Each row is a point on a tangle of strands that fork, close into loops and nearly touch. The rows are in no order.
Points whose rows are less than 71 apart are linked; no others are. Some points are linked to none.
<1079>: [ 42  30 -39   7 -25 -33  46   9 -58  23  -3   0 -17  24   1  27   5  10
 -20 -18   8 -10 -58]
<1192>: [ -9 -53  29  18  10   5  21   0  -2  -1 -18 -33 -21 -26  26  18 -14 -49
 -24  24 -37   4  -4]
<854>: [-17 -45   3 -14  41   0   4   9 -16   4  -4  -2 -19  10  -3   3  24   8
  -3  -8  30 -17   4]
<1460>: [ -6  28 -54   1 -23  18   9  24 -31  -8 -19  -6 -12 -10 -29   0  15  43
  -8 -25  24   4  -9]
<373>: [-10  13 -32 -30 -19  17  -1  25  -4  19   9  42  27  24  -5 -30  13  29
   0 -20  30  14 -26]
<595>: [ 39 -12 -31  -1 -28  -8  27 -36  35 -39 -15  -1   3   3  30  22 -28  11
  29  23   7 -25 -28]
<1547>: [ -3 -58 -37  10   3  -3  44 -13   2 -18  10 -10 -17   5  38 -14  29   2
   0   5   0 -44  -2]
<1677>: [-45 -15  24 -12  22  30 -59   9 -25   7  28  -4   0 -14  -6 -14  34 -11
  -7  29  29  -8  42]
<1531>: [  7 -41  14  32 -20   9  20 -40  26  14 -36 -29 -14 -20  18  12 -38 -31
  -2  -4 -40 -31  -6]
<1013>: [-50 -45  12 -12 -18  48 -49   9  28 -10  -8 -16  -7 -12 -10  13   1 -32
   0   1  10  14  27]
<833>: [-15 -23  25  -1  36 -25 -17   7 -31   3  12 -15 -34 -25  27  22  -5 -72
 -16  20  -7  35  19]
<870>: [ 11 -12  14   1  -8 -19   5  -3  -7  -8  18 -29   7  11  22  15  17  -7
 -16  19 -29  12  18]
<1383>: [-16   3   9 -23 -13  18 -37   8 -13   7  23   0  38  23  14  -4  39  11
  -9  10  10   6  27]
<1000>: [-12 -46  29  10  10   0  -6   7 -14   5  -8 -27 -37 -31  28  33 -17 -84
 -25  23 -26  23   4]
<1878>: [  2  -7 -18  38 -23  21  11 -17   8  18 -61 -44 -17 -31 -21  10 -25   9
 -13 -26 -21 -19   0]
<1244>: [ -3  53 -35 -15 -16  -1  -2   0 -24  13  13  12  19   5  -7 -23  32  27
  14 -31  -2   0  10]
<903>: [ 19 -30  -9  22  17 -13  68 -35  10 -17  -6  -4  -4 -34  48  -6 -24 -20
  16  23 -41 -31 -21]
<1851>: [  3 -17  -4 -24   9  34  -8   0  -3  11 -23 -10  25   2   0  22  14  41
   8  -8  26  -6   3]
<1741>: [-15   8 -15  -9   3 -16   7  18   3  46  28  41   0  53 -17 -30  40 -18
   7 -27  30 -27 -53]
<402>: [  8  10  33  -5  23   3 -21   6  14  16 -31   4  -3   8 -39  17 -18  16
 -10   8  16  -1   0]
<892>: [ 36  10 -47  13  -6 -22  63 -27  10 -13  -3  11 -26 -15  10   8 -18  19
  35 -15 -15 -15 -33]
<629>: [  7  54 -46   3 -44 -19  -3  37 -38   5   0  21  -8  36 -31  -6  11  11
 -30 -17  35  -2 -45]
<1628>: [ 14   5 -11  10 -16 -32  27   4 -24  12  17 -23  20  26  32 -20  34 -10
 -32   1 -38  -6   0]
<185>: [  4  34  -3 -16  -9  -8 -19  16   5  -3  -9   5   5  12 -25  -5  -2  32
  -7   4  11  15  -3]
<1206>: [ 12  27  38  -3 -12   9 -29  -1   4  14  16 -32  18  -7 -16  41   4 -10
  -7  22 -24  24  35]
<1039>: [ 20 -24 -17   9  20 -10  70 -11 -19  15  -5 -26  -9 -16  24  -9   6  15
  -1  -5 -34 -18 -25]
<1866>: [-11 -19 -18 -15 -22  30  -4   2  38 -30 -21   4  12   1   5  -6  -5  17
  11  -2   1  17   0]
<6>: [ 18 -22 -35 -30  -4  16  38  -9  16   5  -9  24  -9   9   5  18 -10  38
  43 -25  29  -3 -54]
<827>: [-21  38 -42   0 -34  19 -24  42 -31   8  -2   1  23   5 -26 -29  21  45
 -25  -8  39   2  -4]
<460>: [-35 -11  53  18  34 -12 -13   7  -8  15   4 -14 -25 -34 -17 -23 -24 -53
 -20  18 -36  19   8]
<1394>: [ 18 -16 -26  23  -8  -7  37   4  28 -23 -24  -8 -23   3  -3   3 -10  22
 -17  15  -2 -15 -16]
<1134>: [  9 -18   4  -3  17 -36  23 -12  23 -39  14  15 -12  14  27   1 -10 -18
  25 -14  -8   6   1]
<922>: [  2 -19  22 -39  16  53 -22  -9  -4   9  -5  49  55  -3  16   7  -5   8
  16  11  24  31  21]
<1323>: [ 31   2  26  -5  26 -34  20 -26  -1 -11  14 -13  17   3  26  27 -11 -10
  28 -17 -23  10   7]
<765>: [ 19  22   9   3  27 -30  31  14 -40  56  17  14   3  25  -6 -15  26   6
 -26  -3  -3 -20 -24]
<1064>: [ -5  21   2 -14 -29  37 -41  14  12  -4 -28 -15  26  -3 -19  22  -8  27
 -10   8   9  31  11]
<1009>: [-14 -15  11  18 -14 -10 -10   4  50 -50  10   8 -25   2   0  -2 -20 -37
  -4  22 -17  12  20]
<1645>: [-19  -7  -2   6  12 -57  -8   9  -6 -38  42  21 -21  25  32 -33   4 -52
  -5  -2   6  12   9]
<403>: [ 14  12 -34  29  -9  14  34 -12 -31   4 -54 -41 -19 -43 -23  16 -13  14
  -7 -21 -21  -9 -11]
<1812>: [ 21  60 -22   0 -14 -26   6  -4 -32  -9   1  -6   5  -6 -12   8   2  15
  -1 -15 -20  21  11]
<1712>: [  3 -30 -42  -1 -11  -3  37   2   0   0   8  -8  -8  24  24 -16  35  22
  -1 -12   5 -32 -13]
<573>: [  3  11 -52  32 -19  -6  36  28  19 -21 -15   8 -34   2 -18 -17  -1  35
 -28   9  11 -12 -14]
<1753>: [ 17 -39  15  15 -21  19  -9 -22  16  14 -39 -58   3  -8   2  38 -23  -2
  -6   3  -3 -17  -9]
<1432>: [-34 -20  10  -2 -10   1 -46   3  27 -32  19  -1 -36 -20   7  18 -16 -76
  15   0   6  32  30]
<1098>: [ -2  11 -26  18 -20   7   6   4   7 -11 -20 -34  -8 -12 -19  -3   7  27
 -17   5 -17   7  14]
<199>: [  6  31  46  12  46   3  -5  -7 -25  34   4   1  -2 -21 -22 -17   4   7
 -11  28 -15  -9  27]
<1190>: [  6  -5 -12  -8  10  51  -1  26 -16  34 -33   5  28  -6 -12  22  11  59
   3  -9  57 -12  -4]
<212>: [ 31  53 -13  10   2 -42  24 -13 -15  -9  21  -5  17   2  16   4  -4   7
  18 -31 -33  23  11]
<801>: [ -5  20 -11 -31 -17  36 -32  24  -7  11  -3  40  51   5 -13 -26 -12  34
 -11  14  29  39  -4]
<388>: [-12 -20   9  -2  13 -52  -4  15   1 -34  24  17 -32  27  12 -24  -2 -33
 -17  18   6  13   0]
<357>: [  5  67  41   2   6  -2 -52  -5   9   3  13  14  19 -19 -33  -2 -23  10
  13  17  -2  17  19]
<1673>: [ -6  13 -33  -3 -45  16  -6   7  35 -41  -7   3  10   2   6  -7   0  20
   2  11  -9  21  12]
<435>: [  0 -22  11  34 -38  11   0 -41  53 -14  -2  -6 -10 -16  24  28 -39 -53
  20  -9 -37 -22  19]
<813>: [-17  43 -37  -7 -22  38 -26  30 -37  38   6  27  38   4 -19 -37  32  38
 -15 -10  43 -13  -9]
<1706>: [ 15 -34 -11 -22  -3   4  20 -39  38 -34  -9   8   9  -3  31   7 -25  -1
  59 -21   4  -7 -17]
<945>: [ 33 -13 -26  13  15 -20  73 -27   5  -5  -1  -5 -19 -20  23  -5 -11   7
  27  -7 -33 -19 -27]
<621>: [-25 -38  23   0 -16   9 -41   2  39 -24  -9   0 -33   1  -5  23 -23 -63
  -6   7   6  15  13]
<427>: [-19 -12  36   3  45 -25  32  16 -27  -1   9   0 -14 -18  26 -25  -5 -32
 -20  13 -42  21  -7]
<522>: [ 41   9   1   2 -28 -22   6 -21  20 -29 -10 -21   9   6  20  36 -22   3
  11  12 -19  15  -6]
<322>: [-20  27  -8  -6   3  29 -31  21 -20  38  25  31  23   5 -19 -55  36  34
  -5   1  36 -31  -5]
<33>: [ 15 -25  12  22 -21  -1  11 -50  38  -8 -16 -21  -3 -17  26  21 -38 -37
  27 -10 -35 -18  -1]
<802>: [  9   5  -7 -11 -26  46 -33   8  -1   4 -48 -21  35  -9 -10  41 -11  33
  -6  -1  28  20  -1]
<154>: [ 34  12 -20   2 -34  -7   7 -24  37 -38 -30   2   2  -1  11  28 -36   7
  22  -3  -5   3 -17]
<1403>: [ 35   4 -42  18 -24  -2  34   0 -26 -13 -36 -35 -15 -14  -2  31 -15  30
 -12   1  15 -12 -30]
<737>: [-42 -35  35 -15   5  45 -60   0   6  14 -14  -9  -6 -15 -15  28   0 -39
  -1   3  20   4  31]
<1070>: [-11 -15  15  44 -20  -2   1 -22  57 -25   2  15 -21 -14  14  16 -42 -66
   4  -3 -36 -10  26]
<1589>: [-13 -12  32  -2 -33  32 -43   0  39  10 -24 -23   5   2 -23  31 -19 -19
  -9  -6  -9   8  14]
<1506>: [ -5 -18  26 -31   5  13 -29 -11  19 -16  -1   6  26   8  11  27  -5  -5
  24  -5   3  20  16]
<1536>: [ 11  -9 -20 -25   9 -11  31  -1  10  13  13  29 -13  26  -2   4  10  29
  26 -32  18  -6 -32]
<1085>: [ -7  21 -52  24 -30  20  10  17  -8 -22 -39 -24 -22 -23 -33   1  -2  31
 -17 -12   8   0   2]
<1231>: [ 33  32  -4  -3  12 -38  36  14 -32  38   6  16 -10  27 -12   4   6  18
 -17  -7  -1  -2 -35]
<1020>: [ 11  33 -54  12 -50   4   8   3   9 -47 -16   4  -6  -2   5   9  -5  22
 -10  13  -9   7   3]
<1505>: [ 18 -42  -6  -8  17   5  27 -16  12   7 -26 -23 -14  -3  -7  19  -7  22
  19 -15  15 -25 -25]
<187>: [ -6 -41  11   4 -19  21 -19  11  18 -16   0 -48   1   4   3  30  13  -6
 -20  23  -3   4  21]
<270>: [ 31   7 -37  -9  -8 -11  40 -13  18 -12 -20  20 -26  -1  -8  19 -20  28
  35 -23   8   0 -43]
<909>: [  3  36  28 -12  24  20 -29   0 -12  18  23  53  11   3  -9 -33  13  25
  16  16  31 -20  11]
<1040>: [  8  21 -19  20 -21  -8  19  15 -26   4  -5 -41   2 -11   3  -5  16  15
 -37  14 -35  14  14]
<1495>: [  8  24 -31 -31 -32  29 -17  19 -16  -7 -23  21  35   6  -6   8  -7  39
  -8  -4  27  34 -13]
<207>: [-17   2  53   5  62 -29   4   5 -27  13  15   8 -14 -23  -4 -25 -13 -33
 -12  19 -23  16   5]
<196>: [-18 -39 -24 -23  -3  16   8  10   2  -8   6   4  10  23  19 -14  35  22
   2 -17  21 -11  -1]
<1856>: [ 22 -39  -9  20  -1  -7  38 -13  24 -23 -20 -18 -15  -2  21  12 -17   2
 -12  29  -9 -25 -18]
<55>: [-11  -8  31  35   6 -10  10 -17  33 -11   1  -8 -14 -21   3   1 -34 -57
  12 -20 -48  11  22]
<121>: [-19  -3  32  22  36 -26   1 -16  31 -19   2   6 -24 -13 -15 -16 -35 -43
  21 -26 -24  18  17]
<1981>: [-14 -31  22   6   3 -12 -20  33   6 -15   1 -25 -13  24 -11  -1   5   0
 -44  32  20   8   5]
<323>: [-20 -18  24 -13   6  -3 -26  -4  21 -24   8  -1  -3   2  -1  13  -4 -26
  15  -1  -5  21  24]
<686>: [ -6  16  41   7  51 -19  17   7 -13  24   1   2 -10 -23 -25 -29 -15  -4
 -10   8 -34  10  -1]
<1116>: [-17  -8   0   2   0 -29  -3  -1 -16 -10  40  -9   4  21  26 -29  38 -30
  -8  -7 -21  -1  25]
<415>: [ -3 -30 -12  49 -27  20  20 -22  31  14 -47 -32 -19 -28   0   1 -24  -8
 -22  -8 -32 -35   4]
<1214>: [-13 -15  -2 -15  17  53 -11  37  -9  29 -11  30  30   7 -12 -16  11  47
  -8   5  62  -4   2]
<1250>: [-24  -8  47  11  35 -15 -23 -23  19   8  -6   9 -22 -16 -18  -1 -38 -55
  22 -36 -18   7  21]
<1295>: [ 20  69  -7  -4  -2 -15 -10  11 -29  39  19  40   9  30 -20 -16  19  16
  -5  -7  25 -20 -20]
<1150>: [-45 -16  14 -24 -13  24 -50  13  20 -34  33  21  21 -12   8 -12 -13 -38
  20   6  10  50  25]
<1795>: [-49 -11   7 -18   5   6 -63   8   7 -27  33  12 -13 -25  10  -1  -4 -58
  23   0  23  44  31]
<1303>: [-10  42 -10   5   5 -15  -4  16  -9  62  40  52  -8  31 -31 -37  27   7
   9 -12  32 -33 -53]
<148>: [ 19  30 -41 -28 -36  11  -2  11 -28 -10 -17  17  21  15   3  22   1  35
   3 -18  23  17 -24]
<1167>: [ 44  26   4 -25  19 -27  17 -15 -11  14   1  22   8  18   3  33  -4  28
  27 -18  10   0 -21]
<1548>: [  5   1   4  -3  29 -25  35   3 -39  39  22  -2   5  16  12 -25  37  -2
 -15 -13 -18 -19  -3]
<1577>: [  1 -27  10  -1 -12   6  -9 -32  54 -40 -14  13   7  -2  23  18 -35 -27
  44 -25  -7   6   2]
<1624>: [ 36  -8 -37  13 -21 -36  55  -2  -8  13  15   4  -4  39  33  -8  22  -4
  -9  -9  -6 -31 -44]
<1757>: [ 36  32  18  10 -25 -25  -4  -9  18 -22  15 -23  15   5  13  36 -18 -12
   5   5 -34  36  15]
<487>: [  2  25 -32  15   8  13  26  -4 -29  17 -39 -24 -24 -38 -44   9   0  28
   4 -31 -10  -7  -5]
<1309>: [ 20 -30  -1  -2  -2 -18  24 -18   2 -16   2 -27   0   9  30  13   8   2
   0   7 -16  -9  -3]
<1227>: [ -7  17   2  -8  34 -33  19   0  -2  11  37  32 -10  12 -13 -35  10  10
  27 -29  -1  -4  -4]
<1817>: [ 24  -5 -12 -19 -15  38 -18 -12 -16  11 -39 -36  37 -11   4  48  -3  44
  11  -2  31  -7  -8]
<1065>: [-31 -24  41  23  17   5 -11   7  11  19 -13 -27 -26 -21 -27 -11 -19 -39
 -32  10 -30   7  11]
<246>: [ -3  58  -5   8   7  -1 -13   3 -11  61  47  66   7  14 -24 -49  30   0
  30 -15  24 -41 -41]
<1920>: [ 25   7 -66  30 -23  -6  61  -6  -6 -11  -9   0 -25 -14  12   0   3  25
  -9  11  -6 -32 -24]
<1141>: [  7   4  40  -5   0  -3 -17   3 -18  14  32 -34  16   1   4  30  23 -17
 -21  30 -25  18  34]
<1836>: [-13   4   6 -21  34 -10  -5  -1 -20  28  33  47   5  30   4 -27  41  -8
  17 -19  25 -29  -2]
<453>: [-13  12   6 -27  24  20 -11   3  -3  14   6  30  15   2 -12 -19  19  30
  17  -7  18  -5  11]
<1257>: [ 21 -39  11   4  10   1  15 -22   7  14 -40 -40  -5  -6  -3  26 -18   7
   2  -4  -3 -21 -19]
<1648>: [-23 -20  13 -13  12  32 -34  37 -18  18   6  18  30  26   4 -14  30  24
 -25  16  64 -16  11]
<260>: [ 14  31 -14  -5  16 -13  22 -15   8   3 -12   6 -10 -15 -22   2  -7  21
  32 -33 -14  10  -2]
<555>: [ 12  39  15   8  39  12  12 -12 -29  39 -14  -4  -3 -25 -31   2  13  27
  -2   2 -10 -12  21]
<1701>: [-18 -20 -17  -1 -39  43 -12 -20  54 -28 -17  -1  20 -19  16   6 -12  -6
  29 -10 -22  11  18]
<615>: [-23 -17  48   4 -10  -4 -45   7  36  -8  -3  -5 -26   3 -29  13 -32 -53
 -12  11  -6  17  10]
<814>: [ 12 -43 -21 -40   1  20  26 -24  21 -14  -9  17  15   3  23   6 -13  19
  56 -23  19  -5 -35]
<1467>: [ 34  33 -45   2 -44 -18  17   5  -5 -37 -16   5 -12  14   5  15  -6  22
 -11   3   4   5 -18]
<521>: [  5  12  14   3  33 -13  21 -22  16   3  -7  -2  -5 -16 -16  -2 -11  -2
  32 -32 -31   7  15]
<1792>: [ 10  16 -65  45 -28  -6  51  24 -13 -15 -17  -3 -27  -5  -3  -8   5  29
 -38   8   2 -20 -14]
<1474>: [ 13   5  -6  13   1 -27  22  32 -16  14  -2 -19  -8  23  -9 -14  11  25
 -45  11   3  -2 -16]
<1178>: [-19  -5  62   7  22   7 -36 -26  10  36  -9   5 -15 -12 -21  19 -26 -51
   8 -25 -16  -7  33]
<83>: [ -2  20  16  10  38  35  -8   5 -28  37   8   8  -3  -7 -18 -26  35  36
  -3  17  25 -38  31]
<227>: [ 17 -59  11  17   8 -19  29  13   7 -21 -20 -23 -18  17  22  15 -13  -5
 -37  32  10  -9 -23]
<1919>: [-25 -53  -1 -13 -33  47 -28   8  33 -29  -7 -24   9   0  14  22   6 -11
  -2  14   8  12  14]
<879>: [-18 -27  20  -5   4 -28 -27  20   2 -31  15  -4 -27  21   2  -4  -1 -29
 -28  31  15  19   7]
<150>: [-43 -22  30  -5  13  17 -54  17  -1  -2  11 -14  -8  -8 -27 -10  11  -9
 -16  27  23   3  26]
<511>: [ 45  20 -19 -15   1 -31  39 -12  -4   2 -11  13 -19   9  -9  30 -21  27
  25 -20   6   7 -44]
<837>: [-14  44  19 -18   4  47 -45  -7  -4  14  19  30  45 -22  -5 -23   8  22
  23  16   6  17  37]
<1590>: [ 33   2 -69  32 -24   0  61 -26  -8 -16 -17 -14 -15 -25  21  13 -16  23
   1  32   5 -47 -31]
<1315>: [ 16  -2  29  -3  28 -39  20   7   4  -7  -1   3 -13  16  -6   1 -15  -4
 -12  12 -14  16 -10]
<11>: [-41 -19  42  -1  11  12 -58  11  22  -1 -10  -2 -20  -9 -42  -9 -20 -24
 -12  13  17   4  12]
<1186>: [  2  30 -48  -3  -6  11  23   1 -33   4 -16  -4 -20 -19 -32   9  13  36
  13 -35   4   0 -10]
<1954>: [ -2 -10  52   1  38  18 -26 -21   1  30 -24  -3  -5  -8 -22  26  -7 -18
   3   2  -3 -12  27]
<1846>: [ -8  34  -2  -9 -16   7 -39  20 -20  21  17  -4  31  19 -10 -23  31  30
 -24  16  20  -7  12]
<1689>: [ 26  -5 -40  37 -18   0  46 -45  15 -10 -28 -19   2 -33  24  15 -41   2
   3  53  -3 -55 -23]
<554>: [-43 -13  10  -6  32  23 -43  10 -35  19  30  19   2  -6  -4 -46  42   7
  -6  13  40 -36  25]
<16>: [  7  37 -26 -10 -24 -14  -6  31 -10  -2  -4  10  -4  28 -22  -9   4  36
 -24  -3  26  11 -21]
<730>: [-23  -1  -8 -31 -30  24 -34  20   4  -6  20  31  55  16   8 -38   3  12
 -11   9  13  41   4]
<832>: [ -2 -43  23  15  10   9  46   7 -11 -11 -18 -29  -5 -27  61   8 -14 -25
 -24  38 -42  -9 -30]
<771>: [-22  -7  21  18   3  -2 -12  14  15   0   0 -34 -18 -14 -32 -19  -3  -5
 -29  24 -23  13  17]
<1771>: [-12 -12   4 -17 -29  50 -29 -21  30   0 -18 -18  33 -20   3  23  -8  -1
  30 -20 -17  22  20]
<1014>: [  7  63 -24   3 -32 -22 -14  11 -31 -11   6 -13   3   4 -19 -11   9  18
 -23   3 -12  18  10]
<364>: [-34 -20   2 -27 -24  22 -34  15  22 -33  25  18  30   7  14 -18   4  -9
   5   9   4  42  21]
<846>: [-12   6  31 -28  14  53 -40  -9   5   9   8  42  49 -16   5  -3  -7  -1
  27   9  11  29  34]
<99>: [-29 -31   9 -27  36  21 -16   4  -9   3  -3  14  -2   3  -7  -9  22  11
  10  -5  27  -9  16]
<787>: [ 10   6 -13  -7  10 -38  36   2   2   7  27  24 -11  29   6 -21  18   4
  11 -26  -5  -7 -17]
<489>: [  2 -36  30   6 -27  24 -25 -16  25  16 -21 -45  -2  -4  -3  44 -17 -27
  -9  -4 -16  -7  10]
<1144>: [  6 -46  15 -13  43 -14  26  -4  -8   7  -9  -6 -22   6   0  14   8   5
   3  -6  15 -16 -14]
<1748>: [ 11 -13 -21   6  17 -15  63   7 -33  37   9 -14  -6   4  16 -18  29  15
 -16 -17 -23 -19 -21]
<995>: [ 41  -2 -31  19 -23 -10  38 -49  18 -23 -13 -22   5 -17  35  16 -36  -1
  23  40 -10 -35 -22]
<1823>: [  0  38 -26   6 -25   7 -23  33 -40  17  -6 -20  23  15 -16  -3  32  40
 -37  -2  26  -6   9]
<303>: [-17 -69 -32  -4   8   6  16 -17   4 -32   0 -13 -22  -6  36  -3  25  -9
  11   1   8 -28  12]
<1562>: [-16  31  -6  -6  19   2  -7  -4 -12  53  41  56  22  26  -4 -45  50 -23
  32 -30  21 -47 -15]
<1078>: [ 35  29 -52 -13 -51 -13  11   4 -37 -26 -12   8   0  23   5  30  -2  23
  -7 -15  25  -1 -38]
<330>: [ 11  68 -29  -5 -28  -7 -17  29 -35  34  10  47   5  36 -32  -4  12  12
 -13 -13  47 -10 -50]
<443>: [  7 -30  16 -44   6  31 -22 -15   6  -3 -13  18  45   5  22  29  -5   9
  28  -2  16  18   3]
<299>: [-15   4  24   9  13 -41  -2   6 -10 -11  42  -5  -4   2   8 -30   5 -24
 -11  10 -28  17  21]
<1565>: [-31 -65 -21 -25   5  26  -3   0   5 -26  -8  -1   0   2  28  -3  23   2
  10  -9  26  -5   6]
<1781>: [ 20  33  33  -8 -15  -2 -32  -5  21  -3   1 -13  21   1 -12  39 -17  -4
  10   4 -18  31  23]
<533>: [-11  11  19   0  52 -26  16 -10  13   0  17  24 -17 -13 -28 -28 -11  -2
  38 -32 -10   3   5]
<1508>: [ 34  28   1  20   7 -35  35 -20   6 -22  15 -13  13 -10  26  12 -23  -6
  22 -21 -43  24   5]
<1935>: [  0 -21  18  16  12 -23   2 -23  45 -51   6  13 -15   2  25  19 -36 -48
  30 -18 -11  11  10]
<677>: [ 18 -18 -13   2   9 -45  45  -6   6 -19  23  18 -11  29  32 -13   9 -14
   6 -11 -12 -11 -12]
<1281>: [-22   9   9  17  31 -56  -7   2 -10 -30  61  14 -11   3  17 -45  -5 -41
   8 -14  -9  13  14]
<1101>: [ -6  36  65   2  24  -4 -59  -5  18  -7  37  20  17 -12 -20   2 -27 -22
  22  14   5  17  27]
<75>: [ -9  56  19 -11  -2  15 -48  -2   3   1  18  16  31 -17 -19 -16  -4  22
  18   8   0  21  25]
<596>: [  8 -37   8  17  -9 -13   8  24  19 -26 -11 -25 -13  26   7  11  -5   4
 -44  35   9   0  -6]
<560>: [ 31  18 -45  20 -26 -32  58  12 -27  33   4   1 -10  28  16  -5  22  -4
 -24 -16 -10 -21 -57]
<975>: [ 48  32 -19  -5  -4 -35  37   7 -40  13 -12   8 -19  17 -12  33 -12  25
 -13  -7  10   4 -47]
<954>: [ -8 -15  -5  15 -11 -30  18   7 -23  -2  30 -17   6  24  39 -29  39 -34
 -33  10 -34  -8  13]
<433>: [ -4 -11  -2 -18  19 -18  14  12 -12  37  25  35  -7  48  -2 -12  36  -2
   2 -24  32 -29 -28]
<1786>: [  2  42  -9  -6  27   3  11 -11 -15  27  -3   7  -5 -20 -32 -11  15  33
  22 -21  -8  -1  18]
<923>: [-13 -27  27   1  31 -33  10  12 -32 -10  16  -9 -22  -6  33  -5   0 -47
 -26  20 -24  26   5]
<1533>: [ -3  -9  21   0 -15  12 -29  19  11  -3  -2 -36   7  12 -15  22  11  10
 -30  26   4  16  19]
<1357>: [  6  -8  23  18  23  -6  39 -17   1   7 -17 -24  -2 -31  14   0 -17 -24
   1  -5 -60   9   0]
<421>: [ 39  15  21 -23  24 -11   1 -28  -5   7  -1   6  24   5  14  38  -5  17
  34 -12   0   0   6]
<691>: [  0  35 -34  12 -36 -14  -1  15 -20   2  10 -29   6  15   2 -24  31  17
 -32   3 -19   4  15]
<474>: [ 11 -29  17  19  15  -5  53 -23   3  -6 -17 -22  -1 -35  46   3 -23 -30
   8  12 -56  -9 -18]
<1635>: [-16   1  -1  28 -18  13  -5  13  24  -4 -23 -40 -13 -16 -29  -8  -2   6
 -29  14 -22   6  17]
<1115>: [-50 -27  29 -21  18  56 -68   4   1   6  -6  21   8 -25 -15  -5  -5 -27
   9  15  29  18  29]
<685>: [-14  22  19  -5 -29  29 -51   9  30   5 -24 -13  11  -6 -39  14 -21   3
  -7   3  -3  26  14]
<559>: [-13 -10 -15 -10  -5  -8   5  20  30 -28   3  19 -15  23 -10 -30   2  20
  -4   1  13   6 -10]
<905>: [-17  21  52   2  29 -21 -62  -2  -6 -16  58  17   3 -16  -2  -5 -14 -37
  18  16  16  16  30]
<1664>: [-33 -12  13 -19  -5  42 -53  29 -12   9  18   7  41  12   2 -17  27  19
 -24  28  39   3  24]
<1126>: [ 23  53  21 -11  20  -4 -12   3 -19  28  17  41   6  17 -15 -17  12  28
   4  11  23 -17   1]
<1092>: [-27   1  30 -15  18 -14 -44   4   3 -20  35  14   0  -1  -6 -12  -1 -21
  12   9  10  16  25]
<644>: [-21  15  12   2  16  33 -43   5 -32  32  36  37  19   2   2 -65  50   5
   0  14  34 -55  13]
<57>: [ -2  10  37  10  38 -12  10 -13   0  19  -7 -11  -2 -21 -20  -2 -12 -15
   6  -7 -39  14  18]

A piece is all that can be reached along the links. How many separate loops has the piece of each point below (a circle has one, a figure eight two, a Y none), and how many tips (points with one link)?
<330> | loops 0, tips 2
<832> | loops 6, tips 2
<1856> | loops 1, tips 2
<1303> | loops 1, tips 0

A tip is a point with one link. Name the tips that can be reached along the links from each point below, in the order of the rows.
<1812> | <1624>, <1954>
<595> | <1628>, <1115>
<1467> | <185>, <1771>

How many points has the smallest loop of links through each point below? Write 0 if it is on no loop.
<533> | 13
<787> | 9
<771> | 24
<1786> | 7
